Points, in no order, along strands that fork, close into loops and pass close to each other.
Points whose rows are less than 57.8 apart are linked; no others are. Some points are linked to none.
Z200: -11, -2, -5, -3, 1, -11, -29, 2, -6, -6, -25, -17, 3, -15, -3, 20, 1, 12, 22, 2, -10, 3, -2, 19, -38, -1
Z675: 15, -3, -6, 10, 6, -8, -2, -4, -10, 5, 8, -10, 1, 1, 8, -4, -15, 4, -2, -10, -20, 26, 7, -4, 15, -3
Z770: -1, 13, 17, 9, 0, -11, 27, 5, 3, -12, -29, 7, 19, 14, -7, -19, -2, -2, -15, 1, -10, -5, -3, -20, 19, -11
Z313: 2, 2, 10, 1, 4, 5, 16, 10, 26, -8, -9, -2, 19, 1, 12, 6, 6, 0, -23, 21, -21, -5, 2, -13, -7, -9
Z501: -3, 8, -18, -13, -5, 24, -27, -1, 23, -16, -15, -22, 5, -19, -4, 15, 1, 3, -22, -20, 3, 7, 18, 2, -22, 8
Z283: 20, 1, -20, 9, 1, 0, -20, 1, 2, 5, -12, -3, 6, -21, 1, 7, 11, 25, 16, -16, 21, 13, 13, 15, -1, 1
Z989: -10, 1, -12, -26, 10, 8, 9, 7, 31, -4, -6, -7, 16, 14, -9, 5, 4, -4, -23, 7, 4, -6, -10, -5, 40, 4
Z656: -7, -6, -1, -3, -9, -11, 6, 15, 9, -13, 24, 3, -6, 10, 9, 18, 6, -20, 1, 11, -18, -8, -24, -17, 7, -30
Z974: -5, 8, -22, -11, 9, 17, 2, -2, -9, -3, -35, -12, -6, -11, -11, -3, -21, 16, 13, -5, -6, 12, -18, 26, -7, 14
Z511: -24, -2, 2, -26, -13, 15, 1, 3, 0, -3, -8, 3, 10, 2, -12, 11, 0, -3, 18, -4, 22, -15, -21, 11, 30, 12
Z645: 25, 18, 13, 6, -15, -8, 11, 14, 1, -1, -25, -3, -1, 10, 3, -9, -28, 20, -18, 0, -38, 1, -12, -5, -15, -8
Z914: -15, 12, -16, 13, 7, 4, 10, -6, -11, -3, 14, 8, -12, 24, -8, 4, -3, -12, -22, 25, -24, -12, -18, -15, 12, -21
Z985: 6, 0, -4, 10, 15, -20, -13, -11, 16, 9, -16, 6, 9, 16, -13, -32, 8, 33, -9, 10, -23, 20, 15, -4, -1, -8
Z180: -5, -9, -17, 6, 9, 24, -3, 3, 8, 7, 30, 12, -30, -1, 4, 4, 0, 5, -5, 17, 14, -11, 2, -3, 14, 1
Z310: 12, 12, -14, -35, -3, 36, 4, 11, 6, -9, -22, -16, 7, -10, -18, 3, -21, -11, -10, -20, 0, 1, -1, 10, -3, 20
Z325: -22, -24, 14, 14, 0, -2, 8, -1, 1, 23, 11, 13, -2, 21, -16, -16, 14, 17, -7, 27, 10, 3, 8, -15, 9, -4
Z66: -12, 9, 17, 19, -7, -15, 16, -10, 0, -10, -6, 11, -12, 16, -8, -38, -6, 5, -3, 2, -33, -4, 14, -15, 7, -23
Z270: 21, -5, 14, 31, 11, -9, -4, -7, -8, 4, -22, 18, 1, -9, 9, 3, 22, 18, -18, 8, 7, 6, 9, -2, 3, 4
Z827: 4, -18, -4, -11, -11, -14, -5, 20, 2, -4, -4, 8, 3, 9, -3, 3, 8, 15, 4, 3, 8, 9, -15, 1, 26, -12
Z235: -18, -4, -14, -5, 14, -12, -1, -7, 22, -1, -6, -4, 12, 9, -9, -18, 7, 21, -12, 12, -27, 1, 9, -5, 0, -8
Z401: 3, -16, 30, 1, -5, -42, -8, 2, -8, 11, 10, 17, 3, 22, 0, -11, 1, -3, 21, -2, -8, 21, 6, 8, -27, -17
Z612: 0, -6, 8, 16, -6, -10, 9, -2, 4, -7, 6, 8, -13, 13, 1, -27, 12, 5, -13, 25, -18, -1, 14, -28, 4, -28
Z113: 0, -14, -15, -28, -7, 12, -18, 6, 5, -11, 9, -4, 5, -5, -6, 0, -16, -3, 10, -11, -1, 9, 9, 6, -9, 8
Z685: -15, -1, -4, 10, 12, 34, -9, 8, 1, -10, 32, 14, -41, -11, -6, 18, 4, 10, 11, 8, 26, -25, -20, -4, 15, 9
Z807: -6, -13, -12, -29, -3, 12, 5, 15, 6, -2, 12, 5, -10, 14, -13, 9, -3, -12, -9, 22, 0, -23, -16, 1, 8, -9
Z397: -8, -7, 29, 15, -10, -9, 5, 0, -14, 13, -3, 6, -4, 22, -2, 3, -4, -22, -16, 4, -11, 24, -5, 3, -21, 0
Z76: 36, 16, -5, -12, -5, 7, 7, 7, -17, -12, -21, 5, 0, -24, -4, 3, -30, 2, 8, -36, 13, 15, -2, 9, -7, 12
Z196: -4, 14, -7, 14, 18, 7, 5, -14, 7, -4, 15, -2, 10, -7, 20, 4, 10, -9, -3, 27, -4, -32, -6, -21, 19, -1
Z995: -7, 5, 12, 8, -11, -7, 6, 1, -20, 0, 1, 13, 2, -4, 9, 22, 9, -15, 5, 3, 3, -15, -15, -5, 9, -3
Z450: 20, -5, -2, -30, 2, -14, -4, 14, 29, -7, -17, -2, 30, -2, -7, -7, -17, 19, -1, -13, -5, 8, 7, 10, 6, 6
Z623: -23, -23, 4, -14, 0, -3, -8, -2, -2, 17, -19, 0, 13, 18, -18, -10, 6, 10, -3, 1, -9, 10, 10, 11, -20, 10
Z628: -13, -21, -12, -14, 7, 13, -16, 5, 0, -9, -24, -6, 12, -5, -3, 23, 13, 8, 11, 10, -6, -14, -19, 13, -28, -10
Z850: -10, 17, 7, 7, -12, -29, -4, -9, -2, -14, 20, -8, 27, 0, 4, 0, -6, -8, 11, -8, -26, 3, -6, -3, 15, -15
Z679: 15, -23, -15, -24, -14, 19, 4, 21, -1, -1, 11, -3, -22, 15, -7, 19, -12, -21, -15, -3, 0, 4, -10, 0, 9, 0
Z838: 17, -21, 6, 7, 6, -10, -6, 10, 9, 15, 8, 13, -8, -16, 19, 4, 23, 14, -8, -5, 26, -3, 24, 2, -11, 7
Z4: 10, -13, 2, -6, -14, 11, 11, 24, -15, -5, -11, 1, -15, 1, -3, 21, -4, -20, -3, -4, 20, 13, -11, 12, 3, 7
Z336: -1, -14, 2, -5, 0, -22, -24, 2, 0, 8, -18, -12, 12, 9, -10, 1, -24, 25, 19, -8, -29, 23, -16, 9, -20, 1
Z762: -4, -24, 5, -22, 0, -9, -4, 14, 3, 2, 15, 6, 20, -5, 1, -13, 17, 12, 25, 3, 5, -15, 12, -5, -5, -1
Z756: -7, -11, 3, 4, -5, -12, 10, -1, -7, 6, 48, 7, -4, 3, 5, -5, -4, -12, 8, -7, 13, -3, 7, -8, 17, 4
Z291: 19, -2, 10, -31, -11, -8, 0, 7, 24, -3, 1, 1, 19, -6, 8, -15, -12, 18, 11, -14, -10, -9, 20, 5, -15, -4
Z206: -9, -10, -4, -21, -6, 10, 14, 7, -13, 6, -7, 10, -6, 17, -25, -13, -5, 8, 16, 0, 27, -3, -13, 14, 26, 20
Z981: 11, 6, 1, -7, 5, 23, -11, 19, 26, -6, -26, -5, 9, -17, -3, 18, -4, 3, -33, -19, 12, 10, 17, 12, -27, 16
Z136: 17, -12, 5, -8, -10, -4, 4, -5, -13, 16, 5, 6, -6, 8, -7, -10, -20, -13, 8, -7, 16, 20, 6, 11, 16, 16
Z86: -11, 2, -4, 7, -7, -3, 16, 12, -14, -1, -1, -3, -17, 29, -14, 0, -7, -20, -6, 9, -19, -3, -23, -7, 23, -11
Z648: -29, -3, -1, 8, 6, 16, 1, -13, -20, -8, -24, 1, -7, 4, -14, 19, 1, 1, 6, 21, 11, -1, -27, 7, 5, 11
Z355: -12, 15, 4, -4, -9, -4, -4, 0, 12, -8, 5, -3, 26, -24, 13, 14, 6, -12, 4, -10, -12, -16, 2, 4, -20, 8
Z107: 6, -2, 13, 2, 4, -7, 4, -8, 2, 7, -21, 5, 6, 20, -14, -27, 8, 12, 0, -1, -9, 21, 10, 10, -3, 6
Z746: -6, -8, 8, 0, -11, 1, 2, 3, -2, 5, 3, -11, -1, 6, 4, 25, -3, -21, -25, -6, -12, 22, -2, 4, -19, 9
Z616: 3, 11, -21, -7, -11, 32, -10, 20, 24, -12, -1, -23, -6, -19, 1, 29, 4, -6, -23, -18, 18, -11, 15, -6, -3, 0
Z777: 29, 0, 17, 2, -4, -23, -6, 5, 11, 19, 4, 7, -6, 2, 12, -9, -12, 13, -3, -5, -25, 14, 7, 7, -28, -17
Z687: 14, 6, -9, -4, 2, 0, 9, 14, 1, -17, 5, 4, -16, 7, 6, 7, -6, -9, -1, 22, -29, -15, -29, -7, -5, -41
Z789: -9, -8, -14, 2, -2, 3, -6, -14, 3, 14, 47, 3, -13, -19, 5, 0, -6, -2, 22, -12, 28, 3, 11, -12, 18, 13
Z968: 20, 2, -15, -16, -13, -3, -3, 3, 15, -5, 1, -13, -4, -5, 7, 22, -12, 1, 1, -4, -32, -2, -14, 9, -15, -10
Z302: 19, 33, -9, 6, 1, 21, 2, 14, 5, -18, -3, -8, -8, -32, 14, 4, -1, -13, -13, -29, 28, -25, 17, 8, 3, 11
Z413: 11, 9, 19, 32, 5, -19, 11, -15, -6, 9, -6, 15, 17, 8, 6, -14, 19, 13, -20, 17, -8, 3, 10, -20, 6, 1
Z316: 9, 6, -8, -5, -4, -14, 2, -15, 20, 0, 16, -7, 25, -20, 20, 17, 3, -7, -3, -11, 12, -1, 11, -9, 22, 1
Z100: -20, -17, 3, -9, -10, -15, 5, -2, -5, -3, -1, 7, 5, 16, -18, -43, 10, 4, 25, 2, 7, -3, 8, -2, 26, -7
Z97: 22, 21, 32, -13, -8, -10, 26, 19, 12, -1, -22, -2, 23, -7, 5, -2, -7, 7, 1, -21, -11, -16, -12, 4, -9, 1
Z712: 21, 7, 14, -6, -23, -20, 25, 19, -6, -4, -18, 3, -5, 11, -7, -8, -25, -2, -2, -18, -39, 8, -24, -2, -2, -15
Z819: -21, 8, -4, -13, 6, 11, 5, -12, -4, -7, -6, 0, 8, 11, -9, -34, 5, -4, 22, 11, -12, -27, -12, 8, -6, -11
Z721: 19, 10, 3, -4, -6, -5, 1, 3, 6, -3, 3, -3, 11, -29, 13, 13, 1, 2, 9, -21, 29, -9, 18, 6, 33, 17
Z115: 19, 26, -5, -4, -9, 21, -8, 30, -7, -15, -24, -10, -13, -20, -2, -3, -9, -4, 3, -36, 32, -20, 8, 15, -20, 4
Z744: -26, -7, -4, -3, -11, 15, -5, -11, -11, 15, 13, -2, -13, 8, -14, 14, -1, -7, -1, -2, 25, 14, -5, 6, 14, 21
Z29: -23, -15, -7, 19, 19, -3, -19, -22, -24, -5, -4, 1, -16, 6, -2, -1, 15, 9, 37, 28, 15, -10, -19, 1, 6, -5
Z630: -20, 9, -4, 16, -1, 2, -23, -20, -3, -6, -24, -16, 5, -16, -3, 18, 15, 14, -2, -5, -12, -6, 5, 11, -41, 8
Z934: 5, -6, -13, -13, 0, -10, 2, 12, 9, -12, -10, 0, 32, 5, 0, 29, -2, 2, 5, -7, -1, 11, -23, -3, 32, -12
Z124: 44, -9, 13, -21, 1, -13, -10, 17, 11, 3, -13, 21, 3, 1, 5, 3, -16, -2, 7, -19, 16, 25, 15, 13, -8, 1
Z634: 33, 6, 5, 11, -11, -13, 21, 6, -16, 5, 8, 6, -4, -2, 13, 17, -19, -19, -21, -21, -15, 7, -4, 8, 9, 11
Z740: -6, 30, 0, 2, -5, -8, 15, -5, -16, -19, -21, 0, -5, 13, -17, -11, -16, -9, 16, -10, -32, -4, -35, -5, 1, -24
Z357: 20, 1, 7, 16, 13, -11, -2, -11, -32, 20, 4, 12, -26, 5, -3, -22, -8, -12, 5, 0, 9, 17, 12, 8, 11, 16
Z877: 15, -3, 12, 11, 11, -4, 9, -4, -3, 11, 10, 12, 5, -18, 18, -14, 30, 12, 6, 8, 25, -21, 27, 1, -7, -1
Z256: 5, 15, 11, 4, -6, -25, 6, -4, 12, 0, 23, -9, 26, -12, 22, 17, -2, -6, 4, -9, -21, -10, 4, -7, -1, 2
Z894: -3, 15, -7, 13, 9, 20, 6, -4, 0, 6, 11, -8, -14, -18, 15, 20, 6, -15, -28, 1, 15, -6, 16, -2, 19, 18
Z674: -18, -14, 7, -27, -14, 1, 18, 22, 19, -8, 10, 7, 0, 20, -4, 8, 9, -17, 3, 8, 0, -21, -18, -11, 8, -25
Z85: -13, -7, -13, -21, -11, 22, -1, 8, 10, -3, 5, -15, -1, 13, 1, 27, -9, -32, -27, 2, -10, 10, -1, 2, -4, 3
Z893: 11, 2, -1, 15, 1, 1, 13, -5, 4, -8, -2, -1, -3, -12, 18, 25, 17, -7, -15, 16, 0, -25, -12, -12, 19, -9
Z380: -5, 9, -15, 17, 3, 3, -15, -23, -18, 0, -18, -10, -2, -21, -6, -4, 12, 20, 13, -6, 15, 1, 3, 13, 5, 8
Z972: 0, 7, 9, 26, 2, -13, 23, -11, -4, 13, 31, 15, 0, 15, 8, -13, -1, -10, -12, -7, 1, -3, 7, -19, 20, 2
Z859: 40, 8, 14, 2, -4, -5, 5, 8, 13, 6, 3, 11, 1, -15, 16, 19, -14, -20, -26, -25, -3, 8, 15, 2, -3, 14
Z889: 29, -2, 9, 16, 5, 3, -6, 5, 0, 10, -13, 19, -20, -10, 16, -6, 21, 14, -15, -3, 27, 20, 26, 7, -5, -2
Z954: 1, 5, 35, -4, -5, -15, 23, 12, 15, 0, -14, 9, 20, 9, 0, -13, 16, -12, -15, -1, 1, -10, 8, -5, 12, 0
Z162: 2, 11, -26, 5, -3, 25, -31, 7, 5, -1, 26, -21, -15, -18, -7, 0, 1, 10, 4, -18, 49, 1, 14, -7, 17, 8
Z604: 0, 3, 10, -13, -20, -25, -4, 3, 5, -13, 20, -9, 15, 8, 4, -8, -21, 1, 13, -10, -36, -3, -14, -1, -11, -17
Z794: -1, 21, 11, 16, -5, -23, 21, -14, 14, -21, -8, 6, 4, 6, -4, -18, -4, 1, -4, 0, -22, -1, 9, -25, 31, -18
Z845: -10, -7, 5, 17, 9, -34, -24, -17, -6, 4, -5, -9, 2, 5, 1, -6, -13, 9, 18, 4, -29, 21, -5, 9, -35, -5
Z233: 9, 9, -4, 4, -14, 15, -11, 14, -20, -11, -10, -12, -29, -15, -4, 6, -1, -14, 15, -25, 16, -2, 2, 14, -24, -2
Z927: -30, -1, -6, 21, 17, 4, -1, -22, 8, 18, 14, -10, 4, 18, -2, 4, 4, 5, -22, 29, -11, 5, 0, -23, 5, 3
Z446: -25, -12, 0, 7, -3, -19, -19, -12, -16, -10, 7, -7, 5, 4, -3, 0, -4, -5, 27, 13, -16, 9, -16, -1, -18, -2
Z861: -3, 12, -9, 10, 8, 10, 5, -15, -2, 11, 19, 6, 3, -23, 16, -10, 22, 9, 5, 25, 0, -24, 11, -2, -1, 0
Z118: 14, 3, 29, 20, 8, -22, 17, 0, 7, 19, 12, 19, 3, 7, 14, -23, 12, -3, -19, 9, 5, 3, 28, -19, 16, 3
Z713: -39, -5, -11, -20, -3, 17, -2, -12, -3, 0, 15, 1, 9, 7, -11, 9, 2, -16, 3, -1, 5, -10, -12, 4, 12, 19
Z48: 33, 13, 13, -19, -2, -5, -4, -7, 8, -1, 2, 15, 2, -10, 19, 15, -6, -14, 0, -35, 20, 19, 25, 7, -9, 8
Z429: -8, 1, -8, 16, 21, 15, 1, -11, -19, -5, -33, -1, -1, 19, -8, -10, 8, 12, -7, 44, -10, -4, -16, -5, -16, -3
Z727: 16, -20, 16, -7, -13, -8, 9, 16, 3, 10, 5, 15, -5, 21, -11, -17, -1, 6, -5, -7, 18, 12, 1, 2, 20, -6
Z244: 10, 17, -14, -8, 6, 0, 10, 6, 2, -26, -10, 0, 3, 14, -10, -10, -10, 9, 9, 9, -33, -14, -23, -6, 6, -30
Z926: 6, -3, 9, -14, -1, 12, 18, 25, 26, 3, -9, -8, 2, -15, 15, 16, 6, -22, -25, -6, 17, -12, 19, -12, 9, 27
Z117: -27, 13, -14, 17, 16, 4, 3, -29, -22, -11, 12, 5, -18, 23, -20, -16, -4, -7, 8, 36, -15, -3, -13, -17, 17, -15
Z578: -21, -3, -10, -17, 10, 20, 2, -1, 1, -9, -16, -3, 13, -4, -1, -2, 17, 7, 7, 4, -2, -24, -7, 12, -10, 1
Z227: 15, 16, 12, 14, -7, 14, 33, 0, -25, -10, -21, 2, 0, 2, 3, -24, 1, -9, -2, 13, -9, -22, -20, -4, -1, -11
Z139: -16, 11, -4, 15, 16, 0, -14, -27, -35, 6, -11, -10, -4, -6, -17, -17, 0, 2, 21, 4, -1, 13, -1, 16, 2, 19
Z769: -24, -26, -12, -10, 13, 0, -4, -4, 15, 13, 6, -9, 20, 5, -5, -8, 13, 10, -15, 5, -7, 5, 18, -5, -18, 7
Z826: 6, 16, -12, -1, 4, 1, -8, -20, -15, -4, -14, -16, 6, -4, -11, -25, -15, 5, 21, -5, -19, 12, -11, 21, 3, 12
Z523: -34, -20, -1, 32, 2, -4, -3, -17, -6, 8, 22, 9, 2, 15, -14, 19, 2, 7, -6, 20, 13, 16, -20, -16, 23, 13
Z847: 17, -4, 6, 25, 20, -16, -12, -22, -19, 17, 0, 8, -22, -5, 8, -11, -1, 6, 20, -9, 16, 27, 20, 13, -7, 10
Z449: 9, -18, -24, 13, 6, 11, -11, 12, -1, 0, 27, -4, -31, -11, 16, 17, 2, 0, 8, 14, 10, -11, -3, -6, -6, -16
Z668: -14, -3, -8, 18, 15, 1, -9, -24, -18, -5, -13, 9, -4, 24, -19, -19, 8, 8, 15, 36, 3, -1, -5, -6, 7, -2
Z499: 12, 33, -2, 21, -1, 9, 6, -9, -15, -13, -16, -2, -6, -33, 17, 3, 19, 9, 3, -2, 12, -28, 2, -1, -2, 10
Z273: 0, -13, 12, 36, 6, -18, -3, -22, -21, 17, 13, 16, -1, -2, 10, 3, 11, 3, 10, 16, 20, 11, 1, -10, -6, -3
Z333: 10, 12, -9, 8, 19, -24, -12, -18, 7, 7, 6, -5, 22, 2, 2, -14, -5, 27, -2, -6, -26, 30, 14, -2, 3, -1
Z228: 23, 16, 0, 7, -1, 15, 8, -4, 3, -1, 14, 0, -11, -17, 17, 5, 4, -4, -13, -23, 33, -11, 21, -1, 17, 24
Z467: -3, -7, 6, 14, 27, -20, -22, -23, -17, 13, 0, -2, -2, 6, 0, -1, -5, 0, 25, -1, -8, 27, 22, 19, -32, 14
Z984: 18, -2, -12, -40, -10, 19, 1, 5, -4, -2, -8, -11, -1, 3, -10, -16, -25, -9, 19, -15, -5, -5, -2, 10, -5, 11
Z415: 7, 8, 24, -5, -17, -26, 4, 18, 21, 3, 8, -2, 1, 12, 5, -11, -12, 3, -5, -5, -28, -3, 2, -8, -28, -24
Z261: 15, 7, 9, -25, -8, 15, -4, 6, -23, -1, -17, 2, -1, -1, -6, -12, -30, -11, 24, -25, 5, 15, -3, 21, -15, 12
Z936: -13, 5, 36, -6, -12, -16, 22, 5, -2, 4, 20, 2, 15, 17, -11, -22, 11, -21, 0, -3, 4, -20, 9, -2, 12, 1
Z96: 23, 6, -2, -17, -14, 16, 10, 6, 7, 2, -13, -8, -7, -4, 9, -3, -22, 15, -5, -1, -30, -12, -13, 0, -30, -6
Z647: 4, 3, -17, 0, 1, 30, 1, 16, 5, -5, 4, -8, -22, -9, 15, 27, 4, -6, -36, -6, 11, -12, -2, -3, -3, 0
Z172: -10, -21, -4, -30, -11, 9, -9, 17, 18, -3, 16, 2, 11, -11, 2, 15, 11, -6, 11, -4, 15, -7, 6, 0, -9, -8
Z814: 33, -22, -5, -3, -4, -1, -19, 19, 11, 2, -13, 2, -1, -13, 6, 16, -3, 14, 4, -16, 14, 23, 2, 8, 4, -3
Z758: 4, -6, 0, -19, -5, -25, 2, 18, 39, -13, -26, -7, 36, 6, -1, 8, -7, 22, -16, -8, -21, 9, -3, -6, 8, -10
Z992: -18, -12, 2, 23, 14, 14, -12, -13, -15, 5, 19, 13, -32, 1, -1, 8, 14, 12, 19, 24, 23, -24, -22, -6, 6, 10
Z33: -2, 9, 12, -3, -18, 4, 6, 7, -8, -12, 2, 1, 14, -23, 10, 14, 11, -19, 12, -20, 16, -22, -2, 2, -3, 3
Z40: -7, -7, -5, 33, 7, -8, -15, -24, -38, 4, -1, -3, -7, -4, 15, -1, 7, 7, 27, 35, 12, -3, -5, -14, -5, -1
Z579: 5, 5, 2, -17, 4, 18, 9, 0, 2, -1, -31, -9, 15, -5, -5, -8, -15, 0, -14, -11, -10, 10, -4, 18, -7, 21
Z49: -20, -26, 9, -12, 4, -18, 3, 2, 14, 14, 27, 13, 25, 0, -4, -23, 13, 13, 9, -8, 18, 0, 20, -17, 12, 5
Z281: 17, 12, -7, -1, -1, 4, 13, 8, -18, 0, -9, -5, -11, -12, 4, 18, -21, -18, -8, -21, 9, 9, -5, 12, 9, 13
Z810: -1, 18, -21, -14, 17, 11, 3, 4, -4, -12, 0, -10, -13, 7, -13, -23, -5, -7, 19, 23, -25, -19, -14, 12, -1, -19
Z949: -26, 9, -25, 14, 3, 18, -19, 4, -1, -5, 26, -14, -26, -17, -4, 8, -3, 1, 7, -10, 30, -2, 4, -2, 0, 9
Z560: -27, 11, -10, 11, 12, 5, 0, -21, 7, -1, -4, -6, 5, 14, 2, 9, -2, -11, -29, 20, -25, 5, -19, -7, 1, -9
Z51: -2, -5, 8, -16, -2, -12, 3, -5, 8, -3, 12, 3, 16, -4, 11, -35, 7, 13, 20, 0, -19, -17, 16, 1, -27, -12
Z185: -5, 13, 18, -15, -3, -18, 6, -4, 3, 8, 21, 14, 24, 12, -4, -21, -5, -18, 6, -18, -1, 1, 23, 0, 3, -1
Z735: 0, 5, 7, 7, -6, 10, -22, 4, -9, 6, 1, 3, -16, -5, -9, 17, -1, -12, -3, -24, 32, 15, 15, 12, -17, 7
Z178: -2, -11, 7, -11, 6, -26, -10, -11, 7, 15, 14, 13, 23, 10, -11, -29, 4, 6, 9, -15, 8, 26, 31, -1, 2, -1
Z998: -14, 19, -11, 10, 0, 32, 5, -4, -2, 10, 21, -11, -28, -13, 9, -2, 4, -18, -25, -11, 8, -15, 25, -2, -14, 13
Z414: -13, -18, 12, -15, 0, 14, 1, 0, 4, 16, 8, 12, 8, 13, -15, -14, 18, 12, 10, 10, 28, -14, 6, 8, 19, 33
Z910: -15, 2, -16, -21, 4, -1, 7, -1, 24, -4, 0, 5, 23, 2, -15, 9, -2, 7, -1, 5, -9, 11, -26, 5, 44, -11
Z27: -13, 7, -6, -2, 14, 27, 15, -2, -31, -1, -29, 9, -15, 19, -17, -7, -8, -7, 14, 24, 4, -12, -34, 8, 1, -2
Z315: -20, 10, -5, 2, -6, 24, -23, 6, 1, 1, -6, -13, -13, 4, -14, 18, 0, -12, -18, -30, 45, 16, 16, 8, 2, 25
Z440: 4, 1, -1, 11, 6, 5, 4, -6, -32, -10, -34, -6, -11, 18, -7, -7, -11, -2, 11, 33, -12, 4, -28, 5, -8, -16
Z55: -9, -4, -4, -22, 7, 27, 14, 9, 37, 0, 6, -10, 1, -5, 5, 20, -2, -11, -29, 14, 13, -14, -3, -9, 18, 19
Z160: 15, -4, 17, 4, 7, 5, 6, 17, 23, 2, -7, -3, -1, -29, 19, 16, 23, -1, -19, -8, 26, -11, 25, -6, -11, 6
Z609: -12, -7, 6, 32, -3, -19, -5, -15, -17, 12, 6, -5, 6, 6, -5, 9, -1, -5, -6, 21, 10, 12, -19, -18, 14, -2
Z167: -1, -5, 1, 1, -18, -11, 1, 12, -1, -5, -2, -8, -15, 18, -9, -4, -23, -8, -7, -7, -27, 18, -20, -3, 10, -22
Z684: 22, -15, -6, -10, -8, 5, -5, 12, 7, -11, 24, -13, -3, -15, 26, 18, -2, -11, 0, 1, -19, 6, -5, -3, -18, -20
Z210: -31, -6, -18, 11, 9, 14, -10, -13, -1, 9, 8, -7, -13, -14, 0, 22, 11, -1, 1, -1, 19, 5, -1, 0, -10, 15
Z549: 1, 12, -7, 21, 9, 21, -8, -17, -10, -6, -7, -6, -13, -23, 14, -9, 33, 18, 3, 14, 6, -26, 5, 0, -20, -5
Z673: 23, 1, 20, -2, 5, -30, -5, -4, 9, 14, 9, 26, -4, 17, 15, -2, 9, 3, 10, -9, -4, 22, 17, 7, -31, -7
Z513: -16, -9, -10, 20, 15, 15, -1, -15, 7, 7, 2, -7, -9, -7, 10, 12, 17, 14, -35, 27, -4, 12, 7, -14, -5, 9
Z19: -47, -21, -13, -3, 3, -10, -11, -13, -1, 6, 22, -6, 9, 13, -11, -5, 8, 3, 27, 14, -5, -3, -4, -3, -21, -9
Z41: 21, -20, -1, 7, -9, -5, -5, 14, -7, 8, 16, 2, -27, -13, 15, 15, 0, 4, 5, 7, -10, 8, -1, 0, -12, -18

A piece is all that can be reached along the links. How many separate loops has the piece of each point below (a circle has one, a figure eight two, a Y none), and how many tips (points with one link)?
Z118: loops 0, tips 8
Z117: loops 1, tips 3
Z85: loops 1, tips 5
Z414: loops 0, tips 2
Z769: loops 1, tips 1

How many points has the smallest loop of links through each point below? Write none if it is on no loop.
Z139: 16
Z291: none
Z968: 16
Z107: 5
